Each row is a point on a landscape with many valleys, with its height.
A ball rolls from a point to the lowest of its 2 nearest points, and stops where none of them is lower. Distance is the straight distance between rows; heights are no part of it.
z_880: [155 123 115 126 120  74 191 137 140 131  69 151 126 159 143  81  98 139
 123  65 157 113 170 192 145 107 114 147 151 122  93 133 203 155 131  86
 102 105 105 145 129  95 132  71 104 113 191 132 129 184 126 149 187 123
 119]  h=591
z_683: [112 101  97 107 149 134  96  83 150 126 156 123 105 127 124 140 162  93
 103 167 108 110 101  43 143 123  92 164 155 120 131 170  98 118 123 155
 173 155 159 126 145 143 162 147 127 134  40 135 144  89 134 131 104 102
  98]  h=473
z_94: [134 106 149 203 119 188 119 173 131 149 143 108 120  59 139 158  68  96
  84 191 117 192 105 123 146 136 101 119 134 168  96  72 122 183  97  94
 126 145 154 141 137 137 141 105 106 161 109 103 102 148 143  99 109 143
 185]  h=244
z_812: [138 139  74 101 160  95  94  97 103 129 160 136 106 153 132 100 172 155
 167 130 103 118 112  79 109 165 144 154 121 143 113 183 114 137 158 163
 147  93 150 108 135 125 166 149 154 129 117 140 119  69 124 192 140 132
 124]  h=553
z_92: [135  75 158 158 139 171 130 204 153 129  80 117 144 107 105 149 132 165
 101 117 172 107 142 134 129  96 113 121 146  99 132 180 169 142 105 111
 132 114 123 141  91 142 105 104  90 148  66 122 151 189 140 125 127 118
 171]  h=747
z_273: [177  91 147 164  97 163 154 153 106 136 166 166 147 222 114 112 101 171
 152  80 145  96 137 163 127 121 133 113 141 123 114 110 144 129 133 100
 138 147 107  75 156 112 155  99  99 137 133 126 131 180 144 112 126 106
 111]  h=324
z_372: [119 141 105 120 150  78 134 117 151 109  77 139 135  40 143 177  85 149
 121 143 156 172 145  82 132 151 121 145 108 151 130 119 123 122 156 120
 101 114 133 174 100 115 100 100 167 109 111 108 122 147  67 136 121 122
 138]  h=611
z_349: [152 120 120  90 136  99 215 141 136 130 102 161 124 171 104 106 121 112
 132  83 156  90 133 206 151 117 106 136 114  58 154 172 196 100 116  90
  82  90 116 109 119 115 134  85 132 112 182 129 193 148 137 168 174 131
 107]  h=560
z_553: [148 185 133 118  79 144 107 111  86 124 188  98 141 129 125 108 105 151
 160 101 140 134 121 159 124 178 126 106  97 128 156 103 139  91 113 111
 106  98 129 102 128 150 104 145 151 120 195 180 124 130 123 146  89 155
 131]  h=685
z_825: [145 121 127 158 104  78 138 128 110 112 141 117 139  69 144 117  71 159
 136 153 141 185 142 158 149 156  83 123 119 151 159 115 167 166 128  88
  89  59 143 120 134 153  96 100 155 114 167 157 111 158  75 172 101 144
 134]  h=728
z_793: [ 85 188 108  92 149 113 122  88 130 147 134 114 151 103 144 113 140 131
 178 121  96 149 130 140  98 155 156 106 125 149 151  92 100 135 121 178
 121 108 108 124 124 127  94 192 140 125 237 182 113 103 135 115 142 163
 121]  h=634
z_740: [ 98  55 106  90 118  61 178 120 147 134 140 162 125 145 160 204  99 142
 167 191 131 139 145 135 149  98  81 125 126  84 194 156 102 140 126 113
 133  91 158 138 141 167 115 116 147 108 122 109 139 128  74 155 135 130
  60]  h=334
z_557: [123 151 120 122  94 140 104 111 130 155 132 114 172 121 145 104 109 142
  90 109 160  74  99 154 126 124 121 149 152 113  78 106 161 110 123 106
 111 143  74 148 111 135 169  92  94 132 149 150 130 154 159 123 158  87
  97]  h=645
z_61: [162 171 109 122  89  83 116  92  98  90 180  98 130 107 148 135  77 145
 140 115 148 153 156 134 142 187  99 137 110 141 152 112 173 108 151  74
 119  74 113 126 132 149 119  84 161  99 171 152 123 152  92 160  96 152
 115]  h=708
z_306: [176  73 126 136 154 197 133 168 143  96 128 128 124 135  93 135 166 118
 100 135 153 129 131 117 156 120  77 136 131 124 131 206 148 142 111  70
 126  87 175 123 106 128 145 100 119 153  39 117 166 148 120 162 131 131
 162]  h=762
z_184: [124 143  93  62 118  96  87  96 134 101 118 121 126 122 149 119 157  85
  78 166  93 142 107  80 138 170 145 154 152 151 169 163 150 181 130 165
 145 138  74 140 149 166  89 131 106 118 155 153 165 111 127 131  92 161
  76]  h=495
z_249: [131 127  82 102 146  97  74  95 147  89 130 127 136  93 141 122 133 114
 117 149  85 186 137  36 120 201 147 159 159 174 182 155 145 178 150 131
 166 112 103 118 163 137  85 139 128 130 148 158 152 114  93 147  71 169
 104]  h=546
z_993: [ 95 213 101  63 145  88  86  65 121 138 146 133 137 153 134 136 165 168
 152 107 135  76 140  87  66 153 183 129 105 105 104 124 110  71 168 162
 135 139  64 143 122 127 153 145 165 105 170 120 141  88 136 119 174 147
  74]  h=637
z_33: [106 107  98  95 138 116 155 135 167 157 108 134 162  99 147 174  93 122
 142 134 126 118 146 168 131 118 103 127 152  75 155 134 157 149 109 106
 116 104  91 151 113 154 118  95 104 119 191 146 161 172 137 131 164 152
  71]  h=498
z_336: [110 163 109  76 166 103 110  94 154 109  53 122 127  76 158 102 155  56
  62 170  88 153  98 107 159 150 150 156 140 155 124 141 148 188 111 169
 109 145 111 197 126 134  99 107 101 112 151  92 166  90 141 115 142 144
 114]  h=436
z_954: [150 191 128 129 130 161  94 136 106 135 108  98 174  37 131 154  89 129
 134 181 146 170  80 105 100 175 122  91  83 169 128 104  83 101  94 152
  92 115 158 149  98 143 112 137 164 137 157 150 134 114  89 135  99 144
 180]  h=276
z_787: [128 139 101 133 134 123 102 114 108 117 126 140 132 171  97  95 173 183
 149  97 156  78  97  73  82 110 141 130 151 157  92 189  77  71 168 187
 127 148 135  94 117 127 151 172 142 138  33 126 104 102 124 164 110  60
 138]  h=539
z_452: [167  81 121 119 121 160 142 134 154 138 209 116 138 159 108 121 109  68
 155  90 112 143 134 137 166 148  79 165 131 103 150 144 196 107 152  60
 149 107 144  74 158  88 185 102 133 149 152 188 145 162 148 153 114 143
 119]  h=519
z_201: [ 89 196 161 107  88 102 147 104 126 154 120 111 151  77 146 158 105 128
 119 120 167  94 119 181 122  99 104 128  88  78 109  63 133  36 125 107
  80 137 108 151  93 124 142 125 173 103 164 140 123 136 118 104 141  93
 124]  h=259
z_542: [155 123 131  90 161 162 163 156 116  85 119 157 108 206 108 160 175 112
 121 167 104 108 124 105 130 148 166 108  68 126 152 156  78 124  99 143
 130 142 150 148 152 129 123 127 160 111  98  62 191  91  96 117 132 165
 118]  h=142
z_615: [131 146  94 113 114  52 164  89  99 134 165 176 126 191 147 146  88 192
 202 148 138 101 142 135 131 139 135 111 101 119 121 106 102 116 152 137
 103 106 127 118 157 142 147 122 185  89 163  94 123 116  74 150 162 120
  50]  h=216
z_992: [ 86 156 173 108 101  84 151 106 129  89  81 115  86 141 132  87 172  57
  63 103 112 134 143 156 160  84 161 139 121 115 132  90 154 127 134 143
 118 171 105 141 137 102  74 144 117 105 132 100 109 101 153  87 115 133
 128]  h=701
z_545: [153 118  89 102 103  79 182  97 100  93 170 172 108 211 140 121 101 137
 136 179 124 130 116 116 175 142 112 142 109 152 154 128 116 140 137 135
 110 126 137 118 176 144 133 111 158 108 138 102 145 118  60 150 113 115
  68]  h=237
z_932: [153 128 161 168  85 177 119 138 115 119 140 104 116  89 168 156  61 104
  90 221 103 159  70 165 145 129 108  93 113 163 113  84  99 163  62 122
 102 146 153 153 109 183 131  91 134 124 120  87 126 114 116 109 110 122
 139]  h=292
z_522: [145 135 124 117 110 137 137 126 150 109 105 123 123  62 119 131 110  80
  75 149 144 165  98 109 165 134  72 151 113 128 137 148 156  98 122  98
  94 136 145 152 117 128 148 104 147 150  96 153 166 176 113 142  76  89
 138]  h=554
z_227: [143 158 128 137 173 184 127 125 102 148 137 137 122 202 112  58 153 133
 167  76 106 120 113 147 103 143 174 111 154 168 101 125 115 139 127 177
 128 153 139  81 139  84 146 164 104 153 172 156 122 105 167 136 153 141
 137]  h=684
z_967: [138 112 182 161 133 203 111 169 110 174 140 128 139 133  99 120 162 132
 142  61 137  94 154 172  99 111 158 115 142  79 104 122 162 117 136  93
 154 119 135 117  95 101 156 128  98 143 120 140 136 143 181 102 178 140
 186]  h=110
z_114: [152 102 153 199  51 153 104 135  84 103 177 116 133 160 130 151  93 196
 113 179 144  92 110 156 130 104  84  97 132 147 124 144  96 154 111 105
 150 123 131 112 120 204 113 112 136 111  77 100  89 134 100 138  89 109
 132]  h=378
z_418: [145 139 142 186 122 169  74 174 117 175 182  57 146  56 119  98 119 116
 131  97 112 214 137  95 116 181  93 149 134 174 120 109 181 122 130 126
 126 107 167  84 118  92 134 137 135 162 172 203 101 157 151 143  62 160
 212]  h=798
z_224: [101 192 140  76 131  74 138  83 111  96  94 146  83 174 132  88 176  98
  83 131 119 106 129 128 151 126 182 151  88 122 100 122 143 112 143 161
 101 163  90 166 132 107 109 125 140  93 148  78 149  88 134 106 142 139
 104]  h=686
z_611: [ 99 145 176 129  86  89 120 146 119  95  78 106 119 110 130  97 153 140
  88  79 149 138 170 174 128  86 150 118 146 118 127 131 179 144 125 125
 139 116 105 129 108 146  47 155  99 109 118 123  95 147 153 110 107 154
 170]  h=720
z_115: [140 142 178 173  62 173  75 129  93  99 159  97 109 122 144 154 121 146
  88 190 120 100  96 141 136 117 119  98 109 154 107 125 103 144 102 120
 138 167 113 150 105 199 113 116 123 112  76  81 113  97 126  95  80 100
 151]  h=340
z_510: [155 141 122 181 137 165  77 152 131 168 160  79 159  39 141  84  82 133
 130 149 111 198 119  99 105 195  62 137 144 179 124 119 191 180 123 121
 114  69 155  98 146 124 130 116 121 176 207 202 102 150 135 176  87 156
 190]  h=786
z_26: [154 132 125 158 118 151 101 144  91 111 120 134 135 152 107  69 161 181
 118  81 162 112 110 113  94 114 118 139 156 172  75 167 119 112 147 160
 139 141 136 105 110 120 129 140 122 141  78 134 108 138 140 167 112  82
 167]  h=567
z_209: [ 87 154 161 157 149 159 130 131 173 140  80 127 132 120 140 136 119  84
  93 131 109 130 113 121 137  96 183 140 116 147  92  47 101  90 115 158
 103 224  95 156 130  72 130 132 106 134 132 109 109 130 159  47 128  84
 135]  h=171
z_634: [132 106  78 109 173  71 181 135 165 125  83 184 138 111 131 175  82 142
 180 137 152 160 151  81 158 145 114 143  93 134 154 119 105 105 164 122
  96 119 165 157 138 100 131 116 185 109 126 106 158 155  44 161 141  99
  94]  h=641
z_495: [109 149 126 127 149 148 160 133 163 152  73 105 125  68 139  68 116  47
  93 146  85 157  83 146 161 116 120 133 145 174 107 111 139 167  89 147
  95 151 153 148 112  97 133 135  96 157 165 156 114 134 170 127 145 103
 139]  h=336
z_940: [112  97 126 184 196 149 105 165 147 158 140 126 118 140 106 123 174 128
 163  70 111 157 168  89  87 115 189 130 174 153 103 105 100 134 139 151
 178 147 154 106 137  86 126 169 110 151  82 122  78 103 186  85 142 147
 170]  h=362
z_159: [102 193  72  94 148  87 100  84 109 142 154 138 122 145 142 129 148 173
 200 116 101 117 119  83  67 165 177 112 114 155 140 125  77 110 153 182
 140 111 112 107 135 129 126 184 180 114 180 142 108  66 104 146 141 155
 112]  h=596
z_497: [174 106 136 150 132 155  83 143 114  98 134 146 133 164 122 171 125 218
 109 158 165  80 146 123 116 129 131 123 126 123 106 172 123 170 138 100
 146 106 103 174 106 172 138  58 104 106  53  35 138 120 102 126 150 145
 120]  h=393
z_343: [ 91 184 106  91 118 127 115 101 149 145 121 119 171  71 172 182  79 116
 117 158 129 113 122 129 112 152 128 131  85 103 127  44 113  75 117 119
  94 155  82 180 108 143 141 111 140 118 189 133 122 149 126  82 142 118
  82]  h=316
z_314: [120  98 132  77 149 102 186 131 146 146 107 160 140 172 120 182 123 113
 133 102 148  76 149 179 133 109 100 130 122  21 176 159 173  97 126  80
 118 100  90 138 127 131 123 110 125 122 165 124 193 148 134 120 169 150
  77]  h=534
z_834: [127 131 132  95 155 121 110 136 143 127  84 150 154 133  98 161 165 193
 135 108 188  44 136 140  77 113 152 128 129  55 110 187 148 102 147 126
 134 112  95 174  89 136 153  82 124 117  94  96 168 124 130 137 187 120
 106]  h=351
z_216: [136 102 146  76 145 141 184 140 110 116  93 156 105 223 108  90 187  99
 112 154 116  57 104 159 156  82 122 110 127  91 146 187 125 144  88 174
 136 133 152 115 144 146 140 143  92 129  99  94 170  99 151 135 168 120
 111]  h=514
z_697: [118 103  91  95 119  84 128  89 154 151 140 134 143 103 163 147  96 111
 119 162 118 102 128 165 159 129  81 145 163  97 136 142 166 173 117  85
 121  78 115 171 121 161 165  67  96 109 177 140 127 135 148 150 175 144
  84]  h=530
z_416: [143 138 121 159 107 132 127 121 136 134 125 131 113 105 147  72  91  66
  80 136 107 166 109 108 163 143 111 157 151 183  93  65 156 150 140 119
 124 172 128 121 149  93 155 110 110 149 156 149 110 152 146 121  99  95
 121]  h=282
z_802: [119 103 191 162  99 130 142 174 127 109  53 121 123 114 122 113 142 136
  84 100 172 121 160 170 130  61 126 116 161 130 109 143 170 138 101 127
 128 124 134 143 101 130  77 137  79 132  80 104  98 171 148 113 114  98
 194]  h=733
z_49: [151  85 142 166  74 141 148 137 106 153 189 120 138 132 137 170  70 167
 159 165 151 108  97 177 151  90  48 110 121 100 143 135 100 113  97  80
 120  90 163 105 138 172 157 104 131 131 110 144 113 154 103 148 120 106
 125]  h=408
z_447: [113 185 124  79 156  99 122  85 115 129  99 137 110 170 119  97 187 129
 115 101 140  54 116  99 107 115 167 146  96 102  88 150 115  66 160 177
 113 161 101 148 119 117 144 144 152 107 113  95 145  82 138 129 159 112
 114]  h=666
z_566: [ 77  72 129  98 129  54 160 122 154 120 113 136  92 104 138 159 143  87
 117 154 118 155 148 120 168  83  92 138 134  77 189 155 118 128 129 150
 151 118 165 115 141 140  88 162 145 124  84 114 118 111 106 148 103 125
  98]  h=280
z_603: [107 150  86  95  92  78  88  56 134 129 171 118 137 102 170 100 109  95
 109 145 104 108 121 128 146 153  86 158 179 123 148 120 177 149 137 112
 136  81  94 124 138 168 150 101 102 131 204 189 120 128 134 160 125 137
  74]  h=568
z_475: [138 150 152 171 115 142 150 123 131 131  91 146 112 123 137  99  98 107
  86 119 132 158 125 137 146 120 160 137 114 172  65  63 135 123 124 115
  90 204 115 164 129  82 157 104 129 136 135 105 115 156 125  79 128  83
 134]  h=227
z_54: [147 116 152  97 148 190 143 133 144 158 130 126 122 129  97 119 165  79
 129 106 135  87 132 163 130 124 126 129 111  77 126 160 161 119 128  87
 132 106 147 132  96 101 191 104 113 140 130 143 185 125 163 139 186 155
 155]  h=25
z_726: [158  93 132 193 125 166 124 152 131 155 191 117 108  74 133 143  70  93
 117 161 113 182 117 108 160 140  82 142 119 148  96  89 127 150 142  66
 132 124 187 126 124 103 200  82 139 159  98 117 111 140 142 127 124 142
 171]  h=200
z_414: [109 162 152 122 134 112  80 108 147 112 159 120  98  95 123 183 140 108
 109 116 139 156 194  88 110 143 178 132  88 103 142  76 137 101 174  73
 151 137  91 159 112  93 108 115 150 117 117  99 119 101 137  57 110 197
 120]  h=286
z_211: [147  90 135 138  87 108 129 119 102  82 187 152  85 212 131 126 136 116
  98 136 120 123 130 118 161 118 120 153 132 136 156 145 128 151 142 107
 164 153 133  96 173 143 120 121 132 121  86 106 134 125 109 129  74 124
  84]  h=159
z_487: [102 137 146 188  78 114 168 132 120 155 123 137 151 113 139 158  59 180
 160 109 162 124 135 171 128  96 136 113 103 122 108  42  95  89 120 112
  99 139 116 126 123 122 119 128 159 108 159 130  97 179 105 105 136  94
 121]  h=196
z_523: [147 106  96  78 188 189 141 140 173 166 114 130 143 103 108 124 144  92
 132 127 116  97  90 110 141 156 119 148 133 114 113 176 139 128 128 126
 117 133 150 132 122  92 197 113 104 154 124 146 178 138 153 155 177 125
 120]  h=60
z_946: [159 111 156 195 113 169 151 156 102 142 118 151 124 177 125  93  96 136
 121  96 144 126 128 160 152 102 146 121 127 151  65  83 129 134 136 100
 118 181 126 126 127  89 154 106 106 129 116  90 119 177 144 100 148  92
 152]  h=274
z_359: [132 188 124 116 115 174 125 115  91 156 150 105 160 144 128  84 125 135
 172  96 109 129 111 170 108 149 155  88 112 160 115  79 102  95 113 168
 117 154 105 101 128 112 122 174 131 126 214 173 126 128 146 118 131 132
 130]  h=660
z_219: [146 112 155 203 111 158  84 151  71 113 131 110 104 144 114  86 152 171
  94 114 157 100 129 111 103 107 127 117 154 170  45 141 102 142 144 135
 149 150 159 131 100 142 122 132 117 126  44  84  82 116 156 139 114  89
 210]  h=588
z_550: [156  83 137 135  84 157 185 149 120 138 180 144 130 202 122 118  95 128
 164 134 126 103 118 197 159 117  80  99 124 101 165 140 121 122  91 107
 126 128 149  66 158 143 141 136 123 130 144 159 137 155 134 144 124 116
 102]  h=372
z_325: [100 148 106 110 169  86 142 115 133 152 101 139 103 167 120  51 167 139
 185  70 102 137 144 159  91  98 159 119 170 152 117 122 118 130 137 200
 138 124 147  73 141  92 125 196 129 144 167 157  87  92 152 156 155 129
 140]  h=706
z_78: [ 67 151 140 156 103 123  83 126 132 149 150  72 138  55 131 149 139 116
 133 115 118 167 150 115 113 119 143 128 151 128 132  68 121 126 139 126
 151 124 129 126 109 138  98 166 120 139 134 155  72 129 162  88  94 166
 157]  h=387
z_858: [161 131 117  61 199 159 150 164 131 106  94 148 118 173  95 157 202 134
 163 136 119 119 139 107  92 157 180 105  94 114 160 181  89 119 110 157
 144 104 132 128 138 132 120 165 145 129 116  97 185  84 113 129 150 184
 139]  h=211
z_38: [ 80  90 120 150 173 138 128 138 176 163 119 122 124 129 122 146 153 101
 133 111  87 144 155 102 105  86 163 131 174 113 134  94 105 147 137 148
 181 159 130 125 149  89 127 166  91 147  95 125  90 126 173  68 148 134
 115]  h=401
z_374: [156 139  93 114 201 160 137 147 135  97  96 138 123 131  91 121 175 109
 148 115 116 187 144  71 118 186 173 118  93 179 149 166  94 131 113 160
 124 133 155 121 136 100 113 159 149 143 115 137 158  89 105 154 111 158
 168]  h=247
z_581: [151 110  71 114 156 113  80  72 127 116 172 155 110 145 129 121 142 119
 116 161 110 142  99  27 140 162 106 187 148 162 114 172 115 150 161 130
 159 134 144 125 166 139 183 108 145 138  76 120 141 108 105 163 119  98
 101]  h=509
z_652: [161  97 163 151  89 143 123 130  84  82 152 143  90 215 124  83 152 126
  95 150 110 107 121 143 155 107 132 126 151 168 135 142 123 189 119 143
 161 147 127 109 150 157 108 135  92 129  92  78 105 104 137 117  97 135
 127]  h=221
z_280: [100 166 163 120 117 155  43 137 131 126 157  69 140  64 113 169 156 120
 112 130 141 141 156 117  88 148 179 113 104 105 133  98 117 104 137 113
 158 137 106 158 100 119  96 156 125 120 119 121 113 102 155  69 114 196
 173]  h=342
z_715: [150  81 167 160 135 155 113 172 102  90 134 161  85 231 125 128 176 172
 121 129 120 112 148 124 101  96 171  86 147 148 130 155 105 182 131 150
 189 130 126 108 147 152 104 146  98 140  51  57 113  87 141  95 115 137
 145]  h=279
z_951: [154 140 105 109 160 143 143 142 147 137 118 164 155 161 113 161 105 146
 157  82 131 137 156 115 116 162 162 136 100 123 134  91 136 104 156 119
 129 156  76 125 152  91 132 111 133 124 170 135 167 171 126 108 141 153
  83]  h=669
z_618: [163 153 103 133 139 154 136 144 138 113 129 138 167 149 115  98 102 133
 153  70 117 174 144  99 126 191 163 150 119 187 147  89 164 123 153 124
 121 144  91  96 165  89 109 125 138 147 196 182 135 192 111 134  85 128
 110]  h=640
z_775: [148 136 138 124 121 179 130 108  95 119 183 124 100 156 121 132 140  85
 123 170  98 144  97 112 152 151 139 114  85 154 136 122  76 122 107 127
 122 155 168 130 152 125 163 130 163 137  97 100 145  79 109 129 122 151
 126]  h=54
z_518: [ 77 172 121  81 145 131 112 107 162 146  85  89 139  72 139  94 158  52
  94 155  76 158  89 116 143 139 145 142 145 157 140 127 111 141  97 197
 115 155 130 141 118 122 102 180 100 152 164 168 139  96 158 118 123 125
 142]  h=382
z_182: [161 142 148  99 101 137 143 107  92 104 207 114  75 159 165 167 116  73
 125 184  85 148 138 150 161 166 124 109  81 121 163  86 116 138 118  81
 132 112 138 131 162 140 170 101 150  98 158  83 156  74 112 118 126 194
  98]  h=139
z_463: [136 111 102 177 100 104 148 139 119 156 120 128 160  99 156  76  63 163
 164 126 134 154 119 163 144 119  67 130 154 173 112 122 157 174 111 127
  91  87 147 109 129 132 120 115 112 148 199 181  92 197 105 169 135  85
 142]  h=749
z_303: [121  99 138 157 127 122 158 169 177 121  92 128 119  58 115 180  82 106
 108 130 150 186 163 111 158 110 111 128 104 109 154 104 154 114 128  79
 115 139 154 138 116 101 101 106 139 140  97 139 128 193  93 111  89 129
 146]  h=580
z_613: [169 130 114 116 129 175  73 128 110 123 134 130 152 149 113 133 154 193
 121 145 170  51 104 133  91 150 119 120 124 116 101 189 130 136 139  98
 137  88 116 157  94 182 166  69 110 113  92  92 153 112 137 152 172 144
 140]  h=413
z_238: [ 72 158 169  90 147 155 136 131 138 123  82 102 150 112 127 161 185  84
 109 141 112  80 103 146 107 105 162 105  91  64 161 119  99  76  81 168
 122 176  87 147 116 122  86 175 118 115 140 116 164  91 150  76 128 127
 126]  h=33
z_514: [127 152 119  77 100  88 150 118 147  98  63 125 154  78 144 142 119  95
  66 160 145 120 102 146 163 131  69 147 106 102 169 167 166 111 109 129
  75 130 109 160 104 169  81  99 124 101 143 139 181 169 101 151  86  85
 110]  h=522
z_551: [125  90 138 125  91  85 149 119 120 105 106 148 116 168 145 133 130 166
 106 161 146  72 122 173 159  82 111 123 141 100 128 166 138 165 108 133
 115 107 105 163 118 178 110 103 106  95 111  90 130 133 122 140 148 100
  99]  h=450
z_677: [104  88 111 133 154 126 168 156 170 152  96 141 145 105 140 132  89 139
 165  97 114 168 160 145 126 117 148 111 169 130 155 115 148 185 126 136
 129 104 126 127 135 114  95 143 111 159 164 163 112 164 138 132 156 153
 121]  h=451
z_385: [ 98 125 144 146 103  71 181 106 116 138 127 159 127 154 124 157 112 171
 168 134 149 105 126 145 129  95 124 113  98 100 116 102  80  86 142 144
 108 154 132 118 134 114 120 154 179  93 114 102 112 132  86 114 135  81
 104]  h=125
z_124: [140 166  97 135 151 131  60 135 136 118 152 100 167  95 123  95 125 131
 152  88 116 201 142  45  93 215 155 141 155 190 143 131 162 140 152 145
 140 103 100 105 150 119 100 154 133 151 197 210 119 129 115 151  81 152
 148]  h=599
z_704: [141 127 138 119 105 138 122 104 110 106 203 130  92 149 136 195  97 120
 153 139 134 147 178 110 129 156 148 112  80  95 154  68 106 106 163  61
 144 142 112 132 150 110 146  83 173 102 123  84 138 115  93  92 112 191
  93]  h=213
z_832: [154 138 111 154 149 169  90 158 111 136 124 107 175  72 124 177 104 184
 156 161 151 153 116  94  91 176 134  86 109 160 136 128  72 135 114 127
 125 108 147 141 106 157 108 130 142 132 106 139 130 130 104 139 107 167
 180]  h=339
z_684: [ 84 137 172 125 140 147 165 151 175 113  72 115 138 100 143 168 133  60
  92 166 103 126  86 142 132 104 154 120  96 110 139  84  97  91  75 158
 107 214  99 148 136 116 102 159 105 122 130 104 141 126 148  52 113  78
 128]  h=111
z_571: [ 93  96 125 130  67  57 108  86 144 144 168 110 115 115 134 115 132 105
 103  89 143 120 158 140 162  79  84 181 166  85 131 116 174 111 166  83
 168 128 132  97 122 117 140 128 113 139 117 181  87 143 153 120 104 110
 111]  h=464
z_978: [ 95 117 132 177  96  97  68 137 119 150 146  99 137  84 134 129 131 144
 115  83 132 152 167 112 114  99 119 154 199 130 107 102 145 151 161 113
 179 125 118 105 121 127 105 142 106 140  99 167  52 163 174 108  95 120
 145]  h=427
z_530: [121 151 135 115 161  93 111 141 122 138 112 162 113 174  88 126 174 186
 158  50 166  77 176 125  37 113 181 134 122  75 121 149 155  82 188 110
 161 100  82 118 108 100 159 125 155 120 100 116 125  96 139 133 185 140
 119]  h=268
z_99: [128 137 145 135 168 120 139 130 119 151 109 155 124 163 108 102 149 163
 168  31 142  93 178 165  84 102 171 140 138 108  95 102 153 101 163 118
 151 126 106  99 113  78 153 122 136 134 133 123 110 128 159 126 200 124
 133]  h=195
z_146: [133 137 118 151 201 158 122 159 147 124 112 115 115 118 103 100 167  96
 155  52 107 213 162  81 104 146 196 131 144 182 117 128 130 122 145 172
 140 138 157 105 126  65 100 182 132 153 127 157 104 103 157 136 117 157
 187]  h=312
z_351: [154 164 101  91 148 137 113 115 112  94  96 129 148 118 103 101 158 130
 126 153 117 159  90  85 113 181 152 123 107 189 151 167  89 121 110 194
 104 117 123 118 142 149  84 179 158 124 143 155 149 100  88 168  84 136
 144]  h=162
z_805: [114 138 161 160  84 181  69 128 103 170 162  84 165 111 140 106 127 156
  96 123 142  81  79 140 112 116 118 118 170 129  74 103 117 113 120 141
 140 158  98 119 110 155 153 141  83 144 121 150  93 143 180  99 120  93
 150]  h=668
z_721: [ 87  90  97 118 172 132 116 109 174 150 134 121 123  97 136 159 154  75
 131 152  83 136 101  54 127 118 133 137 154 115 137 121  87 125 122 161
 161 170 144 134 152 118 155 166  99 156  84 135 130 104 154 105 126 126
 100]  h=440
z_935: [133 130 130 100  85  86 129 131 122 100 105 125 148 103 143 153 103 178
 105 182 159  70  99 175 151 106  81 119 114 103 146 193 123 120 103 130
  99  90 116 164 103 205  98 101 131  87 112 113 142 138  91 153 124  93
 105]  h=483
z_370: [ 71 102 147 128 143  72 196 140 149 124 108 133  87 114 111 137 152  93
 161 120 109 165 161 126 147  69 126 115 134 109 164 123  92  97 135 164
 126 134 187 103 140 102  87 202 154 130  98 122 106 109 124 129 115 117
 150]  h=233
z_312: [134 102 135 146 134 175 121 112 130 160 177 111 104  83 138 117 115  69
 109 185  92 136  65 119 157 127  89 131 134 139  97 124  85 144 107 104
 131 145 204 129 122 131 213 108 126 159  80 126 129  82 139 138 142 101
 147]  h=140
z_846: [127 101 140 116  94 114 169 121 165 140 164 137 117 141 115 142  95  54
 123  87 116 140 150 154 183 107  82 151 135  71 151 106 179  83 152  79
 137 154 128  98 138  88 165 113 123 140 143 169 141 173 147 115 109 110
  88]  h=494
z_505: [ 87  94 175 174  90  95 184 139 120 123 136 130  94 142 110 159 121 134
 155 147 127 148 141 153 152  61 135  88 108 110 140  95  73 113 122 136
 123 150 178 115 120 123  92 182 159 102  84  89  91 114  91 111 123 105
 144]  h=185
z_75: [130 125 109 188 153 126 101 142 130 153 121 108 140  73 160  66  93 150
 168 132 101 199 118 105 111 172  73 114 166 191 147 151 136 205 122 156
  95  55 168 101 132 122 110 143 126 156 209 205  80 132 112 168 111 127
 169]  h=770
z_327: [140 103 127 165 135 137 135 151 114 135 150 130 122 138 119 142 117 171
 180 115 131 156 157 132 105 144 148 108 118 135 124 136 107 150 139 128
 136 108 138 108 134 127 116 131 144 131 122 131 100 140  99 142 132 152
 158]  h=398
z_107: [140 102  94  99 133 139 133 115 105  98 141 141 121 185  85 121 163 141
 125 138 149  98  97  87 134 115  76 142 129 128 133 208  90  70 137 153
 135 146 164  92 147 141 152 149 160 145  39 133 152 122 104 164 100  63
 112]  h=508
z_547: [156  91 138 150 150 153 104 167 114  79 114 150 110 170 126 168 150 198
 143 161 123 121 151 132  96 135 177  98 122 153 131 157 105 215 118 147
 165 112 102 156 137 179  91 123 100 110  80  46 116  92 116 104 147 181
 135]  h=335
z_441: [163 130 122 137 113  90 141 100 105 144 123 140 140 159 137  63 107 175
 130  79 174  82 134 187 126 120 105 147 160 122  82 151 177 128 143  87
 110  86 116 140 129 134 171  65 106 117 172 148 124 146 149 166 197 113
 134]  h=616
z_655: [ 77 127 136  71 162 144 142 141 145 149  80 106 160  85 124 179 181 125
 150 144 109  94 127 147  91 101 149 106 122  64 168 163  92 115  90 170
 140 105 110 152 100 160  92 174 102 127 124 126 152  99 151 110 166 149
 126]  h=123
z_931: [112  77 143 135 152  94 179 150 133 131  62 162 108 168 124 111 154 157
 133 136 149  60 116 174 131  52 131 117 160  91 109 179 122 153 106 168
 130 110 150 139 122 135 131 138  97 112  68  66 121 118 139 146 180  83
 125]  h=484

Two balls start at each pair of points below. Name the first point that both come to, or write never.
z_115 / z_78 | z_775
z_26 / z_557 | never
z_613 / z_273 | never
z_846 / z_550 | never
z_581 / z_184 | never

Where does a ball stop that starts at each point below?
z_114 | z_775
z_618 | z_238
z_452 | z_238
z_812 | z_351

Call two points neighbours if one is among the 2 nearest of the other. Go from one point of each pair to the other, from neighbour to neighbour, staying as low as possible. Name the highest point that can't be avoided.
z_775 / z_351 | z_374
z_775 / z_238 | z_858
z_54 / z_211 | z_613
z_385 / z_211 | z_545
